Points on a hilly landscape, in no order, each with its height.
From any point a climber steps to the highest of the 2 points nearest to it. It stops when none of these is higher. Distance is the straight distance between rows; heights are no part of it.
q760 height 74.1: [ 33  32 -36  13 -28  34  28 -55  19  80  -8   6  -1  31   8 -23 -12 -11
  43 -40  44 -33]
q269 height 36.8: [-54 -23  14  63  18   4 -11 -25 -13 -68  -3  19  46 -45  -8  55 -30 -35
  29  34 -48  35]
q633 height 26.0: [ 26  15 -40   2 -17  48  24 -30  -3  56 -50 -22  55 -10 -39  15 -21   0
 -14 -48 -91  -2]
q963 height 32.1: [-16  14  43   8  41  15 -31  13  37  12  -3 -30  -8 -48 -15 -29   8  15
 -47  43  21 -18]
q810 height 67.5: [ 11  -7  60  83 -29  26 -27  60   9   9 -36 -15 -12 -22   5 -36  35  37
  35  13  30 -36]
q356 height 34.9: [ 14 -29  -7  45   8  22   3  86 -13  15 -16 -14 -13 -14 -19 -43  -3  35
 -25 -46  57 -33]
q806 height 81.0: [-42  22  12  31  24  48  -3  42   2 -41 -27 -37 -24   1  -7 -61 -17  60
 -12  40  18 -57]
q627 height 13.5: [-14 -10  52  -6 -20 -69 -34 -20  -4 -43  15  15  12 -11  39  -6 -11  21
  10  45   4  -6]
q193 height 56.1: [ -8 -18 -51 -62   3  24  14 -31  -1  22   8 -58  -8  53   6  17  34   7
 -65  -3  32 -22]
q144 height 65.5: [ 16  59 -33 -25   8  16 -18 -57  -7   5  47 -25 -95 -16  11 -14  14   2
  24   9  49  18]
q952 height 27.1: [-10   3 -48 -85 -50  -5  35   1  -3  -6   8   0  73  62  26  27 -13 -14
 -19 -11 -21   6]
q506 height 72.7: [  9   0  35  24  25  31 -26 104 -13 -66 -21 -28 -26 -16  20 -11 -32  16
  -2  48   4   3]
q887 height 9.4: [ 59  -3 -25 -23  29  11   0 -29   9  40  25   8   5 -38  26 -13 -15 -27
 -39 -27  57 -15]
q167 height 56.0: [-40 -25 -20  11  36 -39  11  17 -60 -53  19  39  45  -8  26  26 -49 -37
  -7 -32   3 -17]
q184 height 8.6: [ 25 -36   4  -4   7  -7 -36   7   4  23  24   5  14 -48   1  -9   9   3
 -66 -11  53 -24]
q984 height 60.8: [-32 -32  19   4  16 -52  20  42 -29 -42   4  32  29 -12  21  20 -38 -13
 -20 -19  30   3]
q536 height 25.9: [-12  21  17  -9  23 -46 -19  63  22 -20  18   5  63  24  67  24  44 -58
 -29  17 -18  20]
q537 height 82.2: [-12  47   2   6  13  28   2 -47  54  71 -39   7  38 -39 -27  20   6   1
  48 -12 -22   1]
q174 height 27.5: [-45  35  32 -54   2 -35   9 -67  15 -19 -22   3 -45   6  -9   9 -21  31
  37  28 -30  14]
q119 height 62.8: [ -6 -15  24 -15 -55 -75 -36  28  10  -8  19   6  -7 -15  23   2   7  44
   3  -6  69  20]
q489 height 41.7: [ 16 -65 -24   8 -27  19  31  52 -10  15   1  28  73  23 -18  -8  25  -2
 -35 -31  12 -30]
q556 height 43.4: [-14  -9  11  14 -15 -26   1  -2  29  21 -14  10  28  17 -24  11  29  27
  57  -3 -16  39]
q205 height 72.5: [ 17  12  -4   5  -1  46 -27 -65 -12  -4  24 -10 -49 -12 -13 -61  25  18
 -18  38 -13 -73]
q321 height 65.1: [ 20  -1  35  48 -39   2 -34  60  41  30 -25 -17   8  -7  10 -37  38  37
   3  11  37 -33]
q847 height 12.0: [ 28 -12 -32   0 -11  -6  19   7 -14 -11  11  27  84  65  32 -14   2 -26
   2  -1 -60 -43]
q791 height 32.0: [ 33 -46  26  44 -16 -23  20  47 -15 -12 -23  36  30  26  23   4   8 -22
  26 -26 -19  16]
q49 height 8.3: [  1 -39  37  28   2   3 -33  45   5   7   3  -4  28 -52  -3 -12   7  11
 -70  10  57 -41]
q19 height 64.8: [-21   6 -16 -22  29  39  -1 -69  13  47  -8 -26  26 -22 -10  21  23   6
  -9  -8  23 -49]
q829 height 10.8: [ 20  -8 -17  46  14   4  -7  17 -28 -18   7  36  74  39  39   4  29 -62
  22   0 -74 -32]
q892 height 10.6: [ 31  -2 -19 -58  45  -8  13 -32   1  34  -8   2 -25 -26   5  15 -40 -29
 -51 -40  20   0]
q330 height 79.1: [-24  41  -4 -30  42  29  35 -55 -16  13  -9   8 -75 -35 -46  15 -23 -17
  30 -12  -5  -4]
q130 height 16.5: [  -9   -4  -12 -108  -90  -26    2  -21    5    5  -25   18   44   -7
   14   39  -30    5  -35   -4   -8   -4]
q931 height 63.3: [ 44  70   6 -34  35  21 -16 -25  42   9  27 -14 -62 -38  22 -36   0 -22
 -33  46   7  11]
q936 height 34.7: [ 43 -13  28  39 -24 -45   6  34 -35 -31  -4  48   1  36  53   9   1 -51
  62 -20 -41  30]
q55 height 28.8: [-60  14  45 -16 -17 -24   9  -9  30 -19 -11  -9  30   7  19 -24   4  44
 -24  34  35 -56]
q370 height 64.1: [ -1   0 -10 -31 -61 -51 -17  41  15   9  17  -8 -19  22  10 -11   6  45
  -8 -27  78  28]
q809 height 20.3: [-33  14   6 -93 -41 -58  27 -21   9 -25 -25  19  32  14  31  39 -49  13
 -15  -4  -7   0]
q228 height 4.6: [ 15  -1  65  42  -2  -1 -22  61  -6 -21  -1   2 -66 -52 -23   6  15  -6
  17  20   8  42]
q616 height 29.0: [  9 -43  19  69 -23  31 -13 -15 -39 -43  35  48  -1 -32 -37  35  44 -12
  52  29 -46  17]
q17 height 41.5: [ 14 -27  11 -12  -3 -49 -40 -25 -20 -56  48  26   5 -11  18  23   9  -5
  22  44 -39  54]
q51 height 31.5: [-14 -26  -4  48 -46 -23 -18   9   3 -30 -12  30  89 -30  39  74  -2 -14
  31 -14 -32  32]
q25 height 66.5: [-20 -44  47  22  11  -6 -16  17  29 -12  -4   9  71 -27   6  22  22  -4
 -50  41   1  -6]
q327 height 34.1: [ -4 -26  -8  33  49  34  -1  69  -7  12   3 -28 -13 -30 -33 -29  10  24
 -30 -27  44   3]
q416 height 41.2: [-23 -34  47  58  31   5 -21  12 -44 -44  19   0 -34 -65 -49  -4 -19 -12
 -15  27  32   5]
q256 height 53.2: [ -3   9 -44 -50 -30  20   4   2  17  29   9 -54 -18  61  14 -13  26  20
 -67  -8  56  -4]
q565 height 66.3: [ 43  -6  51  77 -13  42 -25  64  -4  17 -24   1 -44 -44 -12 -36  24   7
  23   3  15 -24]
q538 height 4.5: [-11  32  58  30   3 -20 -18  50  18   5 -17   3 -79 -56 -28 -13  -4  13
  39   7  34  31]
q509 height 66.2: [-12 -13 -30 -20   5  37  25  -6 -10  22 -10 -30 -18  21  -2 -32   9  23
 -59 -34  58 -71]
q682 height 30.1: [-56  21  64  30  35 -36  41  21 -18 -56 -24  33 -20  -6  -3  -3 -46 -30
  39  25 -27   9]
q648 height 64.0: [ 11  11   0  19   7  28 -41  16 -28 -27  25 -14 -75 -48 -21 -48 -14  32
  -7  21  30 -32]
q917 height 4.1: [ 21  52  25   9  37   2  15   1  35  28  15  25 -47 -68  -9 -17 -11 -27
  30   1  35  37]
q868 height 29.6: [-13 -27  23  39 -53 -14 -13  32  24 -12 -11  37 107  -2  50  64  48 -28
  29  -1  -3  25]
q990 height 9.2: [ 29  -3 -27 -15   2   5  12  -5 -29 -50  39  -5 -29  60   7 -55   4   7
 -13  30 -52  -2]
q695 height 35.9: [-28   9 -33 -75  12 -12  42 -20   9 -15  -1 -27  40  73  21  22   1   1
 -14   4 -26  14]
q518 height 57.5: [-14 -12 -21 -73   8 -26  16 -72 -37 -24 -15 -22 -51  26   5  23 -39  18
 -10  -4 -11 -12]
q878 height 33.4: [ -4 -16  28  53  45  44 -34  90  17   3 -10 -42   1 -47 -24  -6  32  17
 -17  18  32  26]
q997 height 79.0: [-17 -32  29  42  19 -15 -12   3 -25 -54   0  36  80 -19  47  32 -32 -68
 -44  19 -21 -37]
q402 height 61.6: [ 23   9  31 -17 -41 -70 -59  -4  34  14  13   2 -33 -19  18  -8   8  32
   5  11  36  25]
q940 height 66.6: [-11 -17  45  15  40 -33   3  73 -13 -53   4  -6  12 -14  38  -2 -19 -14
 -38  17  13  24]
q284 height 62.1: [  6 -11  26 -20  21 -38 -52  25 -12 -23  22 -19 -47 -57   5 -12 -37  21
 -54   9  52  17]
q747 height 57.1: [ 32  21 -70 -42 -22  31  31 -44  17  83   0 -40  -9  66  41  38 -12 -55
 -42  -4  39  -7]
q805 height 74.5: [ -7  -4 -25 -42  -4  -5 -22 -38   8  44  13   8  28 -56  -4  53  -3  -1
 -12 -40  63  13]
q959 height 4.7: [ 33  -5  68  49 -10  22  11  74 -24 -47  -7   9 -55 -18  -8  -6  18 -11
  16  25 -27  22]
q283 height 7.6: [ 38  20 -11   9  -7  36  16  22  24  32  32   2 -46  43 -66 -21  36 -18
  17  11 -49  47]
q674 height 38.1: [-30  10 -39   3  30   4  -3 -20 -30 -48  64 -21  30  45  17 -25  46  13
  44  26 -16   4]
q808 height 70.2: [-32 -30 -15 -46  24  -1 -38 -33   1  14  37 -16  28 -51 -14  48  19  11
 -50 -11  66  19]
q185 height 76.3: [ 10  49 -25 -45  54  37  38 -51 -11   9  30   2 -80 -36 -30  23  -4 -38
  16  -3   3  26]
q470 height 53.1: [-45  31  33   1  36  16  41  14  15 -14 -26  -5 -64  -2 -45 -39 -10  24
  11  11 -14 -11]
q223 height 40.5: [-16 -62  26  39  13 -24 -37 -18 -44 -25  18  22  -6 -62 -26   8 -31   2
 -18  -3  42  -9]
q52 height 72.1: [-72   2 -25 -54  -5  24  71 -27  -2  21 -59 -32  21  34 -17  39  -7  29
   5 -28  11 -49]
q777 height 39.3: [-56  25   1  48  28 -25  -5  30 -23 -36  35   1  25  19  26  -4  41  -4
  81   3   8  15]
q541 height 69.4: [-22 -34 -50 -33 -17  37  56  -5 -23  20 -17 -14  18  49 -20  -6   5  22
 -25 -48  34 -56]
q62 height 55.7: [ 14  42  -1 -13  33  27  19 -19  64  74 -46  11  26 -18 -36  17  -5 -28
  19 -14 -52  31]
q418 height 49.0: [ 17  18 -53 -49  11  34  33 -38  25  81 -25 -53 -24  77  -5  35 -10 -40
 -21 -16 -19  15]
q543 height 12.5: [-16  18  25  29  -1 -59 -58  20 -29 -28  28  23  28  15  70  20  32 -56
  24  -1 -10 -19]
q31 height 63.1: [ 41  -9  12  10 -13  -3 -45  24 -27 -34   5  -2 -71 -25   8 -57 -32  31
 -29  19  11 -36]
q979 height 8.1: [ 39  68  -2  16  15  43  34  30  58  58  12  11 -52  11 -52 -26  28 -38
  33   3 -20  48]
q693 height 12.4: [ 29  10 -36 -85   6   4  38 -35   8  55 -42  -9 -12   1  18  44 -46 -41
 -61 -37  16 -28]
q34 height 31.1: [-47   9  75  41  38 -21  32  63  -1 -46 -33   1 -20 -17  -7  -6 -23 -11
  18  23   1  28]
q473 height 74.0: [-27 -58  37  62   5  -4 -23 -17 -14 -52   2  22  81 -36  18  36 -13 -32
 -24  36  -1 -17]
q848 height 11.6: [ 31 -11 -38  -1 -33 -26 -14  18 -20 -19  59 -18 -28  79   7 -38   2  21
  23   2  -3  60]
q954 height 8.8: [ 31  50   9  15  29  39   9  60  74  55 -22 -25 -35  13 -30 -43  27 -11
  -6  11 -18  34]
q512 height 21.8: [  1  -6   8 -27  20 -34  17  36  22 -25  10   5  52  31  32   0  13 -11
 -30  18 -26  20]
q317 height 45.1: [ 23  -7 -13  -2  24  14 -26 -11   5  21  35  -5 -30 -19 -33 -17  28   1
   6   0   6  27]
q953 height 47.1: [ 12 -32 -18   5 -14  -3  26 -24 -43 -24 -12  30  29  29  -2 -23 -33  14
  20 -15 -47 -51]
q768 height 27.9: [-30  13  39  24  -9 -30 -17  53  32  -7  -7  28  77  11  72  55  51 -71
   5  -4  -4  21]
q166 height 61.3: [ 34  -1  10  52 -14   6  -9  32  30  64  -9  16   2 -18 -11 -32  26   2
  20 -29  47 -22]
q242 height 51.9: [-52  38  19 -38  35 -11  38   0  17 -35 -21 -30 -65  26  -6 -30 -14  36
   1  14  -7  19]
q445 height 71.1: [ 11 -63   6  45  29   3   9  15 -31 -52  -9  40  46 -18  19  31 -29 -46
 -25  -4 -57   6]
q948 height 64.6: [-13 -58  24  46  38   8  26  27 -23 -22 -20  29  16 -19 -26   2 -14 -11
  -6 -11 -18   4]
q411 height 10.5: [ 87 -26  -9   5  -9   1 -38  54   5  12  25 -15 -40  17  -8 -36  10  -8
 -37   9 -15  38]
q499 height 9.3: [ 59  27  -9  26 -14  31 -24  77  55  51 -16 -32 -30  44  -8 -55   7   6
 -24   6  -3  22]
q801 height 35.7: [-36 -33  46  60  15   6 -21 -19  13 -13 -25  26  18 -61 -40  39 -12 -17
  13  27 -22  24]
q455 height 52.7: [ 11 -10  -1 -37 -43 -31 -29 -53  13  19  -4  10  29   3  -2  20  -3  32
   9   2 -15  -5]
q677 height 24.8: [-35  23  18 -69  -4 -76  34   3  22 -31 -15  14   7  37  36  10 -35  14
  -7   1  -2  19]
q285 height 44.2: [-59 -13 -13  13  73  66  33 -29  -9  13  -6 -17   8 -16 -71   5  25  14
  18  -6 -15  -1]
q381 height 75.4: [-29  13 -40 -25  38  41  51 -52 -34  30 -44 -27 -47   7 -48  29 -25   4
  39 -42 -15 -15]
q410 height 69.5: [-14  20   4   2  23  28  -1 -60  16  35 -10  -3 -15 -16 -22 -23  11  10
  21   3   8 -47]
q799 height 10.0: [ 82  28 -31  -7   7  29 -35  51  40  46  24 -33 -46  27   3 -44  -7 -21
 -50   4   5  48]
q98 height 65.2: [  3  35 -34 -37 -47 -24 -25 -19  23  42  23 -31 -45  21  22  -4  11  29
  -6 -32  98  22]
q601 height 5.6: [ 29   3  -5  18 -55  -1  21 -15 -18 -17  24  34 -21  68 -29 -28  10   3
  75  23 -71   5]
q705 height 64.3: [ 11  42 -50 -37  20  20  46 -45  31  43  -4 -51 -12   9  66  29  21 -24
 -29  25  90 -13]
q408 height 11.5: [ 60 -28 -21 -20 -49 -15 -31  16  10  13  31 -13   1  53  19 -42   7  18
 -64   7   9  -8]
q592 height 68.2: [-25 -32 -28 -26 -68 -14  16  22 -14  -5  -5  39  77  -8  -1  35  -7  10
  12 -31  16   4]
q312 height 36.7: [ 41   9 -39 -11 -13  55  17 -74 -24  45 -26  -1 -12  16 -31 -11 -26  -9
  19 -20 -60 -51]
q145 height 7.1: [ 39   6 -27 -24   1  33  29  -5 -10  10  38  15 -54  43 -75   3  12 -23
   8   1 -71  47]
q484 height 69.6: [-17   8 -55 -24  21  38  21 -58 -46  18 -31 -45  -3 -32 -41  52 -24   9
  14 -47 -55  23]
q172 height 67.4: [-14   7  -6 -39  32   0 -39 -44  14  21  33 -39  -9 -36   6   8  26  16
 -34   7  57   0]
q856 height 55.1: [-21  29  23  -9  56   9  26   9  28  28 -24 -10 -52 -26 -27 -30 -18   1
 -15 -15  20   4]
q511 height 65.4: [ 13 -36 -47 -43  20 -22  28  -9 -52 -32  26  -2 -23  47 -11  -4 -26   7
   3 -35 -17  37]
q899 height 40.0: [-25  -7  12  38   1 -21   8  30   0 -17  13   0  11  18  -4  -8  39  25
  70   4   9  35]
q199 height 64.4: [ 30  34 -16  33 -17  31 -31  30  -5   1  20  -6 -81 -21 -25 -49   8  25
  28   0  29  -4]
q293 height 44.1: [ 25  18   8  -7  -3   6 -28  11   3 -17  44  -4 -63 -15 -35 -19  35  13
   3  39 -23  32]
q738 height 81.1: [-65  33  -7   8  -9   8  32 -21   4 -27 -14 -31 -12  57  16 -50  16  67
  26   8  27 -44]
q339 height 12.9: [-15  18  36  17   7 -62 -29  12 -18 -54  30  14  10   7  63  -5   6 -20
  32  35 -12   1]
q282 height 55.5: [-21   5 -20 -82 -26 -34  11 -61   1   1 -25 -30 -39  44  25  31 -10  21
 -32  -1  24 -21]
q431 height 69.8: [ -8  10 -13   1  -1  34 -20 -35  -7  -6  -5 -36 -38   2  16 -60   7  48
 -47  15  37 -76]
q461 height 70.6: [ 12 -14 -34 -53  28  -7   7 -11 -24 -28  33 -31 -60  35 -13 -16  -1  12
 -24  -3  -8  44]
q920 height 59.4: [  9  54 -36  -3   1  36  46 -17  24  54 -33 -24 -40  28  36 -33  -6  -6
 -34 -32  77 -39]
q751 height 70.4: [ 27  33 -12  -7  -9  31   3 -70 -22   3  18  17 -86  -8 -15 -41  -5  -4
  11   8  -2 -53]
q221 height 12.1: [ 41  -5 -34  27 -40  -1 -24  69 -12 -19  45 -35  -5  78  26 -41  16  23
  23  11   5  43]
q962 height 55.4: [-44 -27 -26  23 -22  11  25   2 -26 -17 -16  23  93 -22  -8  37 -19  21
  17 -33 -17 -14]
q439 height 10.1: [ 56 -20  -8   3 -34  -9 -20  -2  -4 -22  25  -3  -6  57  20 -62  14  17
 -22  37 -38 -22]
q742 height 6.5: [ 48  -7 -21 -20 -28  14  24 -21 -19  -8  31  23 -30  66 -49  -9  -7 -15
  24  18 -93  32]
q111 height 61.2: [-11  -1  15  31 -21  -5 -45 -24  56  54 -21  28  66 -72 -10  60  17  -2
  18  -6  10  24]
q668 height 15.6: [-39   9  38 -45 -20 -61  -9 -41   8 -38  -8  26  57 -10  39  24 -42  14
 -10  39 -18 -25]
q126 height 59.6: [ 26  12   7 -28 -33 -51 -45 -49  27  43   9  25 -10 -30   7  14 -11  10
  23 -16  31  16]
q679 height 57.9: [ -7 -51  -4  15  36  13  11  11  -3  10 -19  20  39 -26 -37  22 -11  -1
 -27 -29 -15   5]
q365 height 37.3: [-12 -20 -16  -1  22  22   2 -29 -24 -26  37  -9   2  14 -29 -17  38  23
  27  22 -25  10]
q859 height 44.8: [ -6 -14 -32 -16 -32  19  -6  -6  11  56  21  -5  28   4 -22   0  40  17
  -5 -39  71 -21]
q941 height 68.0: [ 33 -12   3 -16 -24  -9 -11 -60 -36 -17  10  33 -66  -1 -14 -37 -25  12
   6   8 -28 -46]
q192 height 30.7: [ 43  28 -50 -15 -22  52  21 -58 -13  77 -36 -38  25  13 -17  19 -31 -18
   2 -39 -62 -21]
q397 height 4.9: [ 15  -8  49  36 -10 -13  35  39 -35 -50  -1  43 -51   0 -14 -10  -2 -18
  41  16 -44  11]
q982 height 47.0: [ 31  24 -19 -27 -57  -9 -32 -63  26  64 -14  -3  38   1 -10  25  -7  13
  28 -14 -29   2]
q691 height 29.4: [  8 -49  24  78 -16  21   4   3 -32 -39 -10  46  26 -15   1  32  19 -26
  62  -1 -49  23]
q568 height 32.6: [-51 -21  75  42  36 -39  14  33  15 -45 -36  17  11 -32   0  43 -36 -38
  -1  15   9  60]
q366 height 54.6: [-37 -20  31  18 -28 -26 -38 -25  40   4 -30  22  67 -70 -11  71 -24   5
 -17   9 -10  23]
q772 height 54.2: [-53  26   3 -64 -14 -32  10 -39  15 -16 -20 -37 -43  31  34  -3  -2  46
 -36  11  46 -21]
q503 height 42.8: [-45   5   8   9  87  59  17 -30  -8  12  10 -11 -23 -58 -66   1   1 -18
 -15   5  11  -2]
q427 height 5.2: [ 24  18  18  18 -39 -11  39   9 -27 -48  32  51 -45  37 -33   1  16 -10
  64  23 -71  12]
q345 height 61.1: [ 14  21  30 -25  11 -47 -43 -26  -3  -5  22   9 -78 -62   6 -17 -39   3
 -17  10  39   7]
q121 height 28.6: [-48  33  70  -7   3 -44  26 -10  15 -40 -21  24 -49  -7 -19 -15 -25  14
  42  47 -31   6]
q227 height 50.6: [  7 -11   5  31 -34  -7 -21 -10  40  49 -31  20  50 -12 -31  33  24  14
  50  -9 -31  31]
q177 height 41.8: [ 26 -17 -29  -9 -17  26  27 -46 -33  -5 -15  11   8  47 -26 -24 -23  12
  26  -6 -81 -35]
q131 height 58.5: [-23  -9 -33 -23   4   1  63  33 -13 -19   1  -5  25  69  13 -30  -5  13
 -23 -33  17 -26]
q349 height 73.3: [ 12  28 -17 -51  47  19   9  -9  -5  -7  26 -25 -94  -5 -32 -11   2  -4
 -28   1  -4  37]
q734 height 48.9: [ -5 -54 -23  42 -32  27  33  37 -17  -4 -22  44 106  -1  -1  27   6 -10
  -4 -32 -24 -30]
q338 height 11.1: [ 58 -37 -35   2 -11  -6 -20  44 -10  21  42 -24 -30  48 -21 -31   3   4
 -20 -26   9  56]
q325 height 35.5: [ 10   1 -14 -14  -2  29  13 -15  36  56 -47  -1  61   5 -34  20  -2   3
 -13 -22 -61  -4]
q457 height 70.3: [ -5  -1  34  37  27   6 -16  95  -8 -50  -6 -31  19  -5  41 -13   5   6
  -3  25  15   5]
q730 height 63.6: [  0 -26  53   0  25 -47 -30  53  -6 -39   1 -11 -22 -43  14   1 -28   9
 -50  21  26  33]
q795 height 3.7: [ 30  44  -1 -10  53  41  43 -35  35  34   9  18 -12 -51  -5  -6  -8 -34
  28   5  16  29]
q476 height 76.2: [  8  -3  14  24  28  46 -20  93   7 -41 -37 -29 -16  -3  11 -44 -33  41
 -33  37   9 -41]
q934 height 8.7: [ 24  15 -13  -4  10  -6 -20  28 -33 -75  60 -13 -24  24  30 -41  16   3
  -1  52 -36   8]
q115 height 60.2: [-10 -45 -27 -47  29 -15  21 -32 -57 -29  10 -10 -25   8  -3   5 -37  21
 -32 -36  19 -15]
q625 height 61.8: [-15 -18 -42  -8   0  13  13 -36 -43 -12 -16  -8  36 -25 -29  38 -36  27
  13 -46 -57  24]
q494 height 64.7: [ 28  -6  23   9 -21 -12  -8 -12 -19 -34  -5  15 -63   7   6 -68 -24  27
 -19  23 -22 -56]
q79 height 41.6: [-30  -6  40  36  57  34   0  26 -15 -24  15 -10 -38 -56 -62 -15   0  -9
 -22  29   4   6]
q680 height 38.5: [-59   8  -6  48  20 -38  -9  -4 -36 -49  22  32  29  -8  19  38  -6 -24
  84 -11  -9  29]
q733 height 51.0: [-39  -4 -35 -20  61  11  67   9 -31 -33   4  -8  10  54  -5 -17 -12   2
  15 -25 -22  -1]
q286 height 43.8: [ 35 -17  -7  38 -63   8 -21  -8  23  70 -29  30  68 -12 -26  20  14   8
  29 -30 -23 -19]
q718 height 40.4: [ 29 -26  -4   4 -49 -57 -10  -1 -24 -33 -21  45  54 -21  36  47 -53  -8
   8 -19 -62  28]
q158 height 43.1: [ 49 -30  14 -11  -1 -22 -29  -3 -25 -38  43  24 -45 -17 -17  -5   9 -11
 -16  34 -43  35]
q838 height 8.4: [ 14  43  14  37  -4 -15 -14  43 -44 -56  43  17 -32  31  40 -18  41 -49
  61  21 -48   2]
q845 height 66.0: [  6  21 -28 -28 -12 -13 -44 -50  -6   7  41 -33 -64   5   6 -17  22  34
  16  -1  50  20]
q632 height 65.3: [ 53  15  14  58 -17  25 -25  34  -8  19  19  18 -63 -45 -21 -38  23  -3
  37   2  21  -6]
q933 height 33.8: [-10  -3 -29  44 -43 -30 -14  19 -17 -41 -11  31  84 -35  57  69 -33 -46
   7 -38 -64  20]
q672 height 67.1: [-39  26  15   4   4  -7 -31 -50  52  53 -10   6  33 -48 -22  36  25  21
  50   0  26  21]
q867 height 30.2: [  8 -49  48  77  -8  16  24  33  -1 -18 -44  41  61   1  35  33  16 -42
  21 -24 -29  10]
q333 height 57.3: [-22  37  -9 -18  56  34  47 -21  27  45 -41 -29 -44  -2  -4 -19  -7  -6
 -16 -26  40 -33]
q467 height 29.7: [-53  43   6 -60  28 -43  24 -31  21 -36  -4  -5  26  46  39   8 -15   5
  12  28 -34   1]
q382 height 78.2: [-62  12 -22 -17 -10  19  45 -47  -3   7 -36 -34 -20  57   0 -14  19  47
   8 -14  35 -58]
q840 height 15.7: [ 57 -20   7  -5 -42 -22 -19  74  51  44  10 -16  20  50   6 -12  28  -2
 -41   3   6  49]
q759 height 18.0: [ 29 -23  33   2  -8 -34  -8  59  37   3  -4  -1  29  17  18   0  32   4
 -27  15  -7  38]
q395 height 13.3: [ 48 -18 -17  13 -58 -15 -11  67   9   0  33 -16  33  78  37 -38  23  10
 -24   9  10  11]
q872 height 38.6: [ 41 -23  24   4 -32 -53 -19  -4  -8 -31   6  41   9  13  25  22   1 -19
  41  23 -61  48]
q546 height 56.2: [-70 -18  54   5   7 -30  -2  -4  36 -27 -24  16  78 -38  -6  50 -30 -13
 -42  38  15   6]
q715 height 61.7: [  8  32 -58 -35 -20  15  35 -50  11  66 -23 -33 -36  52  37  19   2 -30
 -34 -13  65 -33]
q539 height 46.8: [-43 -10 -13 -18  58  32  55 -11  -1   4 -26 -16   8  23 -45   2   3  18
  12 -23 -27  10]
q64 height 36.6: [ 16 -41 -22  10 -27  16  16  64   2  24   6  -6  25  24 -14 -36  25  24
 -42 -32  47 -28]
q347 height 53.0: [-35  43   7 -60  30 -22  21 -14  31   5 -35 -43 -75  23   4  -9 -14  26
 -31  -7  23  22]
q647 height 48.6: [ 13 -14 -35 -47 -51   3   0  -3  19  54  20 -15  17  51  -8   0  18   6
 -30 -27  41   7]
q781 height 65.8: [ 18  40 -34 -37  21  17 -11 -63  22  28  26 -53 -21 -14  59   3  29  -7
 -27  22  77 -16]
q505 height 38.8: [-43  32 -16  35  26 -22 -33  15 -30 -37  57 -11  37  28  44 -25  53  -9
  48  18   5 -30]
q558 height 60.1: [-35 -25 -39 -62  18  30   0 -67 -20  15   0 -53  26  -1   0  52  29  13
 -41   9  22 -47]
q575 height 34.5: [-40 -38  76  82   3   1   4   3  19 -20 -66  28  23 -50 -25  51 -38 -35
  12   8 -12  25]
q901 height 30.4: [-44   5  48 -25  13  -7 -10 -31  34   9 -14 -16  18 -21  -5 -13  -3  26
 -50  34  24 -52]
q639 height 64.5: [ 43  60 -17 -22  30  35  14 -43  10   4  31 -13 -71 -34  30 -33  -6 -19
  -9  25  39   4]
q298 height 52.3: [ 51 -44  -1  63 -26  23 -14  -2  -1  58 -25  43  36 -23 -29  -2   7 -12
  26 -35 -21 -33]
q739 height 49.4: [ 26 -30  -5  -8  29  -5  -9   5  19  35   2  12   9 -14 -30   9   9  -9
 -18 -20 -12  33]
q831 height 60.0: [ 41  29 -35 -11 -61  15  -6 -59  22  91 -11   1  25  28   1   8 -23  -7
  36 -34  -1 -18]
q265 height 57.8: [ 40  -9   0  60  -7   8  -1  -1  17  69 -15  51  20 -47 -16  -5   1 -13
  50 -50  38 -15]
q939 height 8.5: [ 25  43  18  26   2  14 -24  73 -33 -74  40  -8 -30  15  46 -16  29 -28
  33  50 -38   8]
q142 height 4.4: [ -5  13  41  34  44 -15  -5  24  28  35 -14  24 -35 -73 -30   8  -9 -24
  18 -16  34  44]
q559 height 72.8: [  5  19 -28  22   1  36  -4 -37  11  50  12 -17 -12   1  -3 -40  32  19
  23 -23  59 -43]
q301 height 84.5: [-32 -24 -13 -27 -53 -25 -11  -2   7  22  -6  27  48 -33 -18  51   2  27
  11 -35  40  19]
q337 height 52.1: [-21 -26 -19   8  19 -23  29 -15 -65 -49  16  31  32  11  17 -12 -46   2
  14 -23 -13 -53]
q113 height 32.8: [ -6  14  35  41  50  35 -49  43  34  19  11 -29  -5 -74 -22 -15  32   0
 -20  38  36  17]
q966 height 18.2: [  1   7 -55 -40 -64   8  24   6 -27  -9   4  25 110  35  29  10 -16 -23
 -10 -16 -53 -42]
q563 height 14.3: [   2    5  -30 -102  -52   -4   13  -35    3   42  -39   -7    6   -7
   12   52  -30  -16  -51  -23   18  -33]
q24 height 43.0: [ -9   0 -41 -60  12  25  33 -42  13  34 -21 -57   2  77 -17  27   7   3
 -13   0 -36  20]
q429 height 51.1: [  4 -22 -14 -16 -28 -26  -7 -29 -22 -13 -26  15  42 -39  -4  40 -53  17
 -17 -29 -58  11]
q160 height 37.8: [-66  21   7  71   6 -24 -32 -20 -27 -52   0  29  53 -29  29  61 -19 -48
  71   4 -37  10]
q234 height 11.7: [ -7  18   2  38  -1 -30 -46   0 -33  -9  -5  40  45  27  47  29  20 -68
  43 -11 -77 -41]
q143 height 84.4: [-44  43  -5  31  -3  40  -1  14   9 -38 -21 -39 -28  33   5 -70  17  75
  16  36  12 -43]

Two climbers start at each pair of points below. Name the first point that both come to, or write none.
q867, q768 | none
q901, q284 | none
q616, q416 | none

For each start below, name the point where the climber stops.
q840 | q330
q347 | q330
q691 | q997
q365 | q997
q337 | q143
q730 | q143
